A landscape with many peaks, sampled at points; each row gives a point and its height.
A climber steps from a point to the highest of its 4 nearest points, and stops where none of them is higher. Distance is the straight distance between rows; heights are no part of it.
q509 h=53.8: [117,  87, 110, 105,  73, 100, 119,  90, 136, 101, 112, 114, 109, 107,  97,
  86, 114, 113,  83,  74, 111]
q907 h=37.3: [ 87,  83,  85, 119, 154,  93,  80, 117,  43,  74,  96,  91,  77, 105,  86,
  90,  99,  96, 111, 106,  78]
q64 h=33.0: [112,  72, 106, 114,  99, 100, 124,  86, 133,  99, 122, 103, 114, 103,  43,
 141,  89,  88,  81, 119, 125]
q781 h=44.5: [ 97, 113,  95,  90,  91, 103, 101, 106,  96, 102,  92, 102, 100, 101, 118,
  91, 102,  92,  95,  93, 109]
q889 h=41.8: [ 92, 127, 110,  89,  93, 117,  92, 108,  99, 100,  95,  89,  90,  82, 131,
  74, 108, 102,  93, 101,  95]
q277 h=44.3: [104,  85,  95, 104,  92, 101, 111,  91, 107, 104, 106, 114, 110, 109,  70,
 121,  93,  88,  84,  87, 126]
q882 h=5.2: [114,  63,  93, 129,  98,  70,  99,  96,  94, 121,  93, 117, 105, 101,  95,
 113,  96,  74, 126,  86,  99]
q812 h=56.5: [104,  87,  91, 115,  69,  88,  85, 108, 109, 109, 115, 100, 105, 109, 141,
  99, 102,  92, 122,  79,  98]
q231 h=33.6: [106, 147, 112,  77, 106, 115,  94, 102, 105,  97,  89,  80,  90,  77, 132,
  64, 118, 117,  89, 105,  76]
q31 h=50.9: [ 98, 104,  94,  70, 107, 114, 101, 101, 101,  94, 105, 117, 111, 113,  77,
 115,  95, 102,  84,  91, 117]
q116 h=34.5: [102, 115,  99,  84,  81, 104,  91, 109, 107,  99, 101,  96,  94,  99, 133,
  69, 105, 101,  96,  82, 100]
q370 h=57.7: [108,  80,  98, 129,  60,  78, 105,  88, 126,  97, 128, 103, 106, 112, 120,
 122,  99, 124, 120,  84, 101]
q559 h=42.5: [ 72, 137, 113,  78, 118, 124,  87,  96,  80,  88,  81,  82,  86,  92, 114,
  95,  94, 115,  96, 133,  88]
q503 h=61.1: [118,  74, 104, 134,  55,  72, 107,  99, 127, 111, 114, 105, 108, 106, 117,
 107, 100, 108, 111,  79, 112]
q903 h=45.8: [112,  81, 107, 102,  83,  98, 123,  91, 124, 101, 107, 115, 110, 108,  72,
 108, 107,  91,  82,  90, 125]
q165 h=7.8: [135,  61, 105, 145,  84,  64, 120,  78, 118, 121, 104,  95, 104,  61,  45,
 138,  81,  88, 129, 122,  73]
q915 h=55.3: [108,  89, 111, 111,  75,  83, 115,  90, 123, 104, 109, 110, 114, 104,  99,
  95, 110,  99,  84,  77, 120]
q158 h=17.6: [103,  61,  82, 115, 109,  83, 107, 101,  91, 110, 108, 110, 108, 106,  65,
 129,  93,  76, 113,  98, 105]
q96 h=40.0: [103, 124, 107,  72,  98, 112, 104, 102,  98,  93,  89, 101,  95,  88, 119,
  80, 117, 111,  90,  94, 103]
q322 h=52.2: [ 65, 134, 106,  92, 134, 111,  70, 104,  82,  90,  90,  82, 102, 120,  83,
 120,  74, 137,  98, 134,  77]
q133 h=48.7: [ 97, 105,  99,  72, 112, 115,  89,  94, 115,  84, 116, 111, 124, 112,  61,
 127,  77, 113,  84, 100, 119]
q734 h=29.6: [ 83,  98,  78, 100, 135, 109,  84, 115,  65,  89, 104, 109, 100, 110,  80,
 112,  73,  96, 112, 102,  90]
q958 h=33.5: [ 93, 109,  91, 101,  83, 101,  80, 122, 100, 100, 100,  84,  93,  97, 150,
  76, 101,  94, 109,  84,  94]
q515 h=53.0: [126,  89, 107,  98,  82,  94, 126,  84, 150, 106, 115, 110, 100, 111, 104,
  72, 123, 125,  74,  68,  99]
q747 h=56.4: [103,  89,  94, 106,  68,  90,  97, 106, 117, 112, 111,  97, 102, 108, 132,
  90, 103,  97, 107,  81, 108]
q14 h=55.0: [119, 101, 102,  86,  80,  97, 103,  98, 125,  99, 107, 107,  98, 111, 121,
  76, 119, 110,  88,  66, 107]
q288 h=43.9: [116,  78, 106, 132,  64,  72, 117,  88, 125, 109, 112, 101, 112,  96,  83,
 123,  96, 100, 103,  98, 115]
q42 h=55.4: [130, 119, 103,  68, 110, 105, 112,  92, 132, 109,  96, 117, 100,  98, 108,
  58, 123, 121,  88,  67,  83]
q479 h=36.1: [114,  83, 109,  97,  97, 104, 123,  82, 136,  95, 118, 118, 116, 112,  58,
 115, 107, 101,  71, 100, 123]
q870 h=48.4: [123, 100, 109,  71, 100, 106, 122,  92, 128, 102, 100, 124, 103,  97,  97,
  75, 121, 112,  82,  78, 111]
q600 h=40.3: [ 81,  92,  80, 107, 132, 109,  89, 117,  51,  92,  84,  94,  83,  99,  95,
  90,  89,  92, 114, 108,  83]
q317 h=45.7: [ 71, 133, 110,  88, 125, 124,  86,  99,  85,  87,  84,  83,  91,  99, 102,
 107,  89, 126,  95, 145,  82]
q128 h=44.7: [119,  62,  97, 138,  68,  69, 103,  92, 112, 115, 113, 106, 108, 107, 107,
 129,  97, 100, 129,  98, 100]
q754 h=17.1: [ 98,  84,  78, 102, 117, 102,  90, 116,  71,  98, 101, 108, 108, 108,  85,
 110,  89,  72, 110,  92, 105]
q255 h=42.6: [ 85, 129, 109,  97,  89, 111,  90, 105,  96,  95,  92,  74,  83,  83, 143,
  69, 107,  94, 103, 110,  84]
q671 h=33.1: [ 85, 113, 100, 116,  86, 104,  71, 121,  87, 103, 105,  70,  87,  99, 148,
  75,  94,  85, 122, 100,  76]
q884 h=34.9: [ 82, 143, 116,  69, 127, 123, 102,  98,  86,  89,  84,  87,  91,  92, 110,
  91, 111, 128,  90, 140,  90]
q417 h=58.4: [ 91, 105,  92,  91, 103, 103,  99, 119,  74,  94,  90, 100, 100,  99, 103,
  99,  92,  86,  98,  94, 111]
q724 h=66.8: [114,  79, 102, 143,  50,  70, 112,  83, 124, 105, 118, 103, 109, 101, 100,
 127,  94, 120, 118, 102,  97]
q117 h=49.4: [110,  78, 106, 113,  79,  83, 119,  89, 120, 108, 108, 112, 113, 100,  77,
 112, 100,  91,  91,  94, 129]
q859 h=38.6: [ 97, 130, 112,  80,  95, 114,  92, 109,  96,  94,  93,  95,  95,  91, 128,
  77, 111,  95,  93,  91,  93]
q402 h=56.9: [108,  86,  98, 118,  65,  82,  88, 103, 117, 105, 123, 106, 103, 114, 144,
 104, 105, 104, 118,  84, 104]
q473 h=11.9: [117,  60,  91, 134,  77,  72, 112,  84, 110, 119, 106, 105, 103,  98,  76,
 134,  96,  87, 122,  96, 106]
q674 h=13.4: [ 82, 143, 130,  88, 115, 115,  95,  84, 102,  97,  81,  67,  77,  76, 130,
  68, 119, 103,  90, 148,  78]
q414 h=35.0: [ 91,  95,  88,  96, 110, 101,  96, 108,  82, 100,  98, 110, 103, 112,  85,
 114,  90,  81,  99,  98, 111]
q23 h=42.3: [ 83, 102,  90, 108, 111, 104,  90, 119,  63, 102,  90,  92,  87,  96, 113,
  87,  92,  86, 111, 101,  90]
q874 h=42.8: [ 74, 124, 104, 102, 106, 113,  87, 106,  77, 104,  84,  77,  78,  93, 133,
  67,  93,  88, 107, 121,  80]
q147 h=20.7: [106, 152, 119,  74, 129, 112, 108,  87, 105,  92,  82,  84,  88,  79, 121,
  67, 126, 126,  94, 123,  80]
q502 h=56.8: [114,  89, 105, 106,  67,  97,  96, 100, 132, 109, 121, 105, 104, 112, 126,
  82, 116, 110,  98,  73, 105]
q981 h=46.3: [ 84, 110,  91,  79, 118, 116,  96, 109,  74,  94,  94, 102, 107, 107,  98,
 105,  92,  92,  92, 104, 105]
q517 h=31.9: [ 79, 109,  84,  98, 130, 108,  71, 110,  71,  87, 101,  98, 107, 114,  77,
 124,  71, 113, 102, 103,  97]
q47 h=34.8: [ 97,  77,  76, 114, 114,  86,  90, 120,  70, 106,  88,  97,  89, 101, 114,
  98,  89,  73, 120,  89,  95]
q566 h=41.4: [ 93, 116,  95,  89,  98, 108,  92, 121,  82, 102,  91,  93,  91,  94, 127,
  82,  99,  89, 105,  98,  96]
q834 h=29.8: [114,  64, 103, 126,  83,  76, 120,  92, 120, 110, 111, 102, 112,  91,  57,
 133,  88,  77, 103, 104, 112]
q472 h=41.5: [ 98,  92,  88,  95,  86,  93,  97, 113,  89, 111,  92, 111, 105, 106, 112,
  91, 100,  75, 102,  82, 112]
q890 h=40.8: [112,  88, 110,  97,  91, 106, 123,  91, 128, 102, 115, 111, 116, 105,  60,
 123,  98,  89,  77, 101, 133]
q58 h=42.7: [ 79, 103,  98, 112, 113,  98,  89, 123,  61,  97,  84,  84,  81,  86, 128,
  75,  85,  80, 115, 112,  78]
q249 h=37.2: [ 98,  84,  82, 116, 131,  94,  88, 119,  53,  91,  94, 107,  86, 100,  89,
  95, 100,  81, 120,  96,  88]
q202 h=24.7: [111,  64,  80, 117, 130,  85,  88, 109,  67,  94, 103, 116,  98,  93,  74,
 113, 104,  77, 128,  89,  96]
q12 h=42.0: [ 86, 128, 110,  77,  99, 125,  98, 102,  93,  97,  87,  79,  85,  85, 126,
  77, 100,  98, 100, 114,  93]
q83 h=18.8: [116,  56,  93, 122,  97,  83, 117,  86, 102, 115, 107, 107, 109, 101,  60,
 135,  98,  74, 113, 103, 115]
q729 h=42.9: [ 63, 129, 107,  94, 120, 120,  88, 100,  75,  98,  86,  82,  80,  93, 120,
  89,  95, 102, 100, 136,  76]
q130 h=63.2: [109, 119, 105,  68, 106, 121, 109,  99, 105,  93,  98, 115, 104,  99,  94,
  87, 109, 115,  84,  91, 113]
q445 h=37.6: [ 96,  77,  93,  98, 104, 100, 102, 102,  99, 104, 102, 113, 112, 112,  79,
 120,  93,  84,  99,  95, 124]
q77 h=35.8: [107,  71, 100, 111,  97, 100, 117,  85, 123, 107, 114, 113, 116, 101,  55,
 134,  91,  77,  93, 109, 127]
q634 h=48.6: [101,  93,  98,  98,  81,  91, 106,  98, 107, 104,  99, 116, 105, 103, 103,
 107, 104,  91,  92,  83, 127]
q689 h=34.1: [ 76,  98,  87, 114, 148, 109,  70, 110,  53,  84,  92,  90,  88, 110,  79,
 108,  82, 109, 106, 111,  76]
q710 h=19.1: [122,  63, 102, 140,  80,  70, 125,  83, 121, 118, 103,  97, 110,  83,  68,
 141,  88,  88, 119, 113,  97]
q316 h=55.5: [123,  88, 108, 105,  77,  89, 117,  93, 139, 101, 114, 111, 107, 111, 111,
  88, 119, 121,  81,  69, 100]
q714 h=42.2: [ 62, 110,  96, 101, 126, 118,  91, 109,  63,  92,  85,  85,  86, 105, 102,
  90,  86, 100, 101, 126,  82]
q904 h=0.5: [130,  47,  95, 136, 103,  70, 110,  78, 103, 116, 107, 112, 102,  86,  44,
 141, 104,  82, 132, 109,  85]
q816 h=32.0: [120, 128, 109,  62, 118, 118, 106,  97, 122, 102,  92, 105,  96,  90, 115,
  61, 124, 119,  84,  88,  85]
q759 h=37.1: [ 76, 143, 123,  81, 131, 117,  96,  86,  93,  85,  80,  85,  87,  98, 113,
  99, 113, 138,  95, 156,  87]
q269 h=48.5: [106, 138, 102,  65, 115, 119, 101, 102, 101,  93,  89,  99,  99,  87, 107,
  78, 111, 118,  79,  97,  99]
q917 h=57.8: [114,  83, 107, 109,  64,  81, 105,  94, 127, 108, 106, 104, 105, 111, 114,
 105, 108, 107,  96,  74, 113]
q911 h=7.3: [104, 154, 127,  82, 139, 108, 109,  78, 111,  91,  87,  68,  79,  76, 118,
  74, 137, 125, 100, 153,  74]
q749 h=55.6: [ 94, 119,  99,  76,  99, 113,  98, 106,  98,  96,  97, 112, 105, 104,  97,
  95, 101, 103,  82,  93, 115]
q853 h=38.8: [ 87, 142, 100,  67, 120, 125,  99,  97,  90,  83,  85,  91,  96, 100, 107,
  98, 105, 128,  86, 121,  97]
q576 h=47.0: [ 87, 100,  87,  89, 116, 113,  95, 114,  81, 100,  97, 108, 110, 114,  77,
 124,  83,  94,  96,  93, 110]
q937 h=55.8: [ 81, 139, 100,  78, 130, 121,  75, 102,  88,  84,  99,  99, 116, 110,  88,
 118,  79, 137,  84, 116,  95]
q392 h=56.6: [105,  77,  95, 111,  77,  85, 100,  98, 109, 107, 106, 106, 116, 108, 113,
 102,  97,  89, 108,  77, 112]

For each start below, name the point where the climber stops.
q890 -> q724
q277 -> q724
q202 -> q417
q479 -> q724
q859 -> q317
q12 -> q317
q882 -> q724
